Each scene shows the same named points in several views. A view is turned or mirrored, shifted and resized as a whole, has a little noise and may leave points out.
In the rows, 128 means zero.

Scene 1
View 1
Vus: [ 87 162 130 121 145 135 105 147 150 120 154 143 137  99 135 186 114 126
 144 131 144 148 138 108 147]
Gofop: [117 117 129 106 105 166 106 118 152 121 119 139 138  85 123 150  95 129
 142 146 130 136 120 137  95]
rel: [113 118 153  91 140 151 132 101 184 105 130 148 154  59 124 153 108 121
 115 174 119 167 161 143 127]
reg: [104 159 114 138 139 124  95 133 147 137 167 152 122 119 128 183 116 121
 121  98 145 128  96  95 120]
Rav: [106 132 137 111 115 155 105 125 152 132 132 137 136  79 140 159  99 133
 135 145 133 142 131 135 109]
mik: [122 111 122 103 110 167 108 116 154 108 119 146 139  97 108 150  99 120
 146 143 128 134 112 132  95]
veme: [105 136 126 123  98 159  91 134 135 144 131 133 127  90 143 159  94 138
 146 128 142 127 111 131  96]
Togad: [114 135 146 122 125 137 109 105 166 152 148 142 133  65 153 159 104 133
  93 135 129 146 129 135 106]
rop: [131  93 136  95  94 177 113  99 161 118 104 140 142  72 117 132  89 128
 132 160 119 138 120 153  77]
bude: [109 131 141 106 139 143 120 112 172 115 141 149 144  78 127 164 110 121
 117 150 127 155 142 128 126]
Lote: [134 116 125 128 103 145  97  94 155 154 141 149 121  93 130 147  99 127
  96 109 127 121  81 128  69]
Likeb: [120 135 109 130 124 138  97 121 148 128 151 156 124 123 111 168 109 118
 124 102 138 121  84 103 101]
Mebet: [125 117 142 107 141 137 125  91 183 120 145 158 144  76 119 157 112 116
  92 145 120 152 130 128 113]
View 2
reg: [115 161 124 124 137 142 135 141 134 178 175  92 147  97 146 117 118 168
  97 180  94  80 124 131 120]
Vus: [114 167 128  79 132 151 144 143 123 140 162  92 132  87 132  94  73 151
 101 158 104  98 120 123 125]
rop: [114 153 131 134 121 147 122 139 155 121  87 138 123 139 158 121 140 116
 120  67 147 148 127 112 117]
Gofop: [113 158 129 122 132 150 128 139 151 131 117 123 127 119 148 110 122 127
 121  95 129 130 132 123 115]
veme: [108 175 126 122 150 162 136 137 158 154 137 126 123 105 135 107 125 145
 121 107 118 104 147 143 102]
Rav: [111 168 131 106 129 154 135 138 140 138 125 121 121 113 140 110 110 139
 107 111 127 113 131 123 115]
rel: [118 156 138  76  90 143 135 142 109 103  93 121 116 132 149 115  87 123
  86 108 149 137 101  86 137]
bude: [116 159 133  89 106 144 136 141 117 127 119 111 124 121 148 114  96 138
  90 130 131 120 109 102 132]
mik: [116 146 126 133 132 142 121 141 153 128 120 112 141 119 159 110 125 123
 126 103 124 139 126 118 122]
Mebet: [119 152 136 108  93 136 131 143 113 135 107 117 128 139 160 133 117 142
  76 135 139 120 101  91 136]
Likeb: [117 148 122 149 140 137 124 141 148 172 159  97 155 110 160 123 139 157
 110 158 100 100 126 129 121]
Togad: [111 179 135 102 108 156 145 139 123 157 115 135 108 130 138 133 123 157
  74 127 138  92 121 114 117]
Lote: [114 163 128 160 126 146 127 137 152 179 121 133 132 138 159 146 172 157
  93 124 126  98 131 125 110]
View 3
reg: [123 141 188  70 151 148 122 165 105 139 161 112 120 105  64  89  69 146
  36  94 140 103 187  81 212]
Vus: [107 203 135 107 160 141 120 188 134 141 138 122 125  63  79 113 115 179
  55  87 147 157 149  84 225]
Rav: [100 190 171  94 167 170  80 185 118 142 109 125 115  61  70 156 154 135
  93 109 145 112 104 133 163]
mik: [117 138 175  64 151 167  75 184  70 128  98 100  96  57  88 119 190 130
 116  94 174 103 114 152 139]
Lote: [117 115 243  41 160 189  84 161  93 141 124 121 104 112  46 136 115  72
  87 123 138  40 142 139 123]
Mebet: [109 162 160  36 172 184 137 207 159 144  82 156 105  65  32 126 172  81
 115  93 164 121 155 106 130]
rop: [107 153 191  59 164 192  57 188  86 134  70 116  92  48  74 162 220  94
 143 111 170  84  79 182  95]
Togad: [ 95 191 191  72 181 186 107 190 164 152 109 157 121  81  32 167 124  90
  88 122 127  93 128 116 148]
Likeb: [130 110 202  52 145 156 106 165  74 132 145  98 106 103  72  84 103 127
  62  93 155  83 178 109 178]
Gofop: [106 162 181  79 159 173  66 183  85 133  99 108 103  57  82 144 178 129
 109 105 159  99  98 155 143]
bude: [104 188 143  70 169 169 123 203 153 141  92 145 113  52  54 132 169 122
 103  95 160 138 136 108 160]
veme: [105 171 203 105 157 166  54 163  80 138 134  99 116  79  87 155 124 146
  72 119 133  83  98 147 175]
View 4
mik: [105 127  91 146 106  90 139 108 122 134  68  74 117 121 129 118 139  66
 152 128 103 128 121 154 173]
veme: [113 145 135 157 124 114 149 111 140 159 118 125 139 106 138 134 124  85
 150  69 130 146 148 138 174]
Rav: [126 137 118 150  99  91 149  97 134 133 119  99 140 140 150 119 104  97
 140  77 115 152 135 145 149]
Likeb: [141 160 125 197 123 127 129  91 145 175  26 122 101  57 108  97 121  83
 158  80 160 149 106 125 186]
Gofop: [109 127 104 139 105  93 142 107 123 130 103  79 130 128 136 125 131  75
 151 111 105 135 134 150 162]
bude: [152 135  97 163  70  69 140  74 132 118  81  75 125 155 154  88  79 110
 127  83 117 165 108 144 124]
Lote: [158 144 136 160 102 158 123  90 105 144 101  79 106  51  76 104 141  63
 199  89 155 147 137 115 146]
rel: [153 117  75 139  45  44 140  67 118  85 100  38 129 193 164  85  76 108
 125 104  90 164 105 156 100]
Togad: [174 143 132 159  70 113 139  70 121 120 137  82 132 122 127  95  86 104
 160  54 142 175 135 122 106]
Mebet: [178 134  92 163  53  87 125  62 115 105  74  46 108 134 125  68  84  98
 152  97 126 167 100 134 103]
Vus: [136 159 121 197 105  66 154  82 175 164  61 147 137 144 182 101  63 131
  96  41 136 172 105 142 164]
reg: [157 173 140 218 119 122 137  80 165 185  34 151 111  67 129  89  87 110
 138  39 173 170 104 117 177]
View 5
bude: [140 130 102 137 100 135 199 166 172 158 137 174  86 115 152 119 139  81
 101  74 190 144 159 137 139]
mik: [149 114 105 117 107 113 171 106 142 130 140 129  98 109 149 124 143 101
  77  53 153  86 149 103 138]
Vus: [141 148 124 135 127 161 210 198 141 124 110 191  86  84 125  89 145  81
 124  85 129 153 150 141 190]
Togad: [131 147 126 131 102 135 182 153 160 172 146 137 114 110 192 120 126  84
 128 116 208 151 151 151 133]
rel: [153 121  88 129  92 116 210 156 202 168 150 185  69 138 143 136 138  88
  92  57 235 150 169 142 110]
Lote: [116 131 133 137  98 136 138 112 120 171 151  81 150  91 229 121 126  85
 102 119 155  94 141 116 139]
rop: [156 117 105 101 103  87 167  71 159 142 158 106 102 128 163 145 134 117
  83  60 211  88 151 111 101]
Gofop: [153 129 116 109 115 110 176 106 143 128 140 126 101 108 148 122 138 109
  99  69 174 102 147 118 135]
Likeb: [117 124 125 153 109 159 154 155 109 147 126 123 129  74 189 101 141  71
  87  91  93  94 143 103 179]
veme: [147 155 143 102 132 125 173 115 116 114 129 112 119  85 155 105 136 114
 129 103 148 111 133 128 163]
Rav: [150 145 125 111 120 124 190 134 146 131 135 143 100 104 148 113 135 104
 119  88 181 131 146 136 146]
reg: [114 140 133 159 117 179 171 193 111 146 117 149 125  64 183  86 140  65
 114 109  90 125 143 124 199]
Mebet: [127 115  95 154  85 137 183 164 179 189 151 158  97 121 189 130 133  66
  86  78 200 134 164 131 122]
View 6
Mebet: [138 125 113 101 125 142  83 124 120 154 121 113 129 210 166  71 174 117
 132 139 122  71 177 110  92]
reg: [135 167  72 140 145 121 104 154 114 171 102  88 118 172 152 159 155 138
 138 135 141  74 131 103 102]
mik: [166 124 107 120 120 159 125 130 120 141 112 147 147 185 167  95 147 140
 153 127 142 116 159 121 115]
rel: [140 122 121  99 128 159  80 111 121 134 129 122 122 211 162  33 184 122
 142 105  95  91 182 106  73]
Vus: [135 166  78 141 155 143 101 142 113 151 109  94 102 175 145 114 169 150
 148  88 106  93 134  95  77]
rop: [167 109 128 100  95 153 119 108 131 128 121 158 156 184 173  69 152 122
 154 135 130 134 178 133 124]
Lote: [146 133 107 108  97 108 106 126 132 160 113 116 152 173 171 135 151 106
 135 177 149  98 162 132 136]
bude: [140 137 105 114 133 147  91 125 119 145 120 113 120 196 159  75 173 129
 142 112 111  89 165 106  85]
Gofop: [159 130 108 118 114 147 118 121 126 135 115 139 143 175 164  94 154 133
 154 121 127 127 158 124 114]
Likeb: [149 148  84 133 133 132 116 152 114 169 102 110 137 179 161 150 144 137
 140 151 159  81 141 113 116]
Togad: [128 145 108 105 111 111  82 113 132 148 124  97 124 176 161  97 178 106
 136 136 105  97 165 118 102]

In a view up to two points have been moved. Name them for each view, in the order of its rows, or write -.
view 1: -
view 2: Rav
view 3: -
view 4: veme
view 5: Togad
view 6: rel
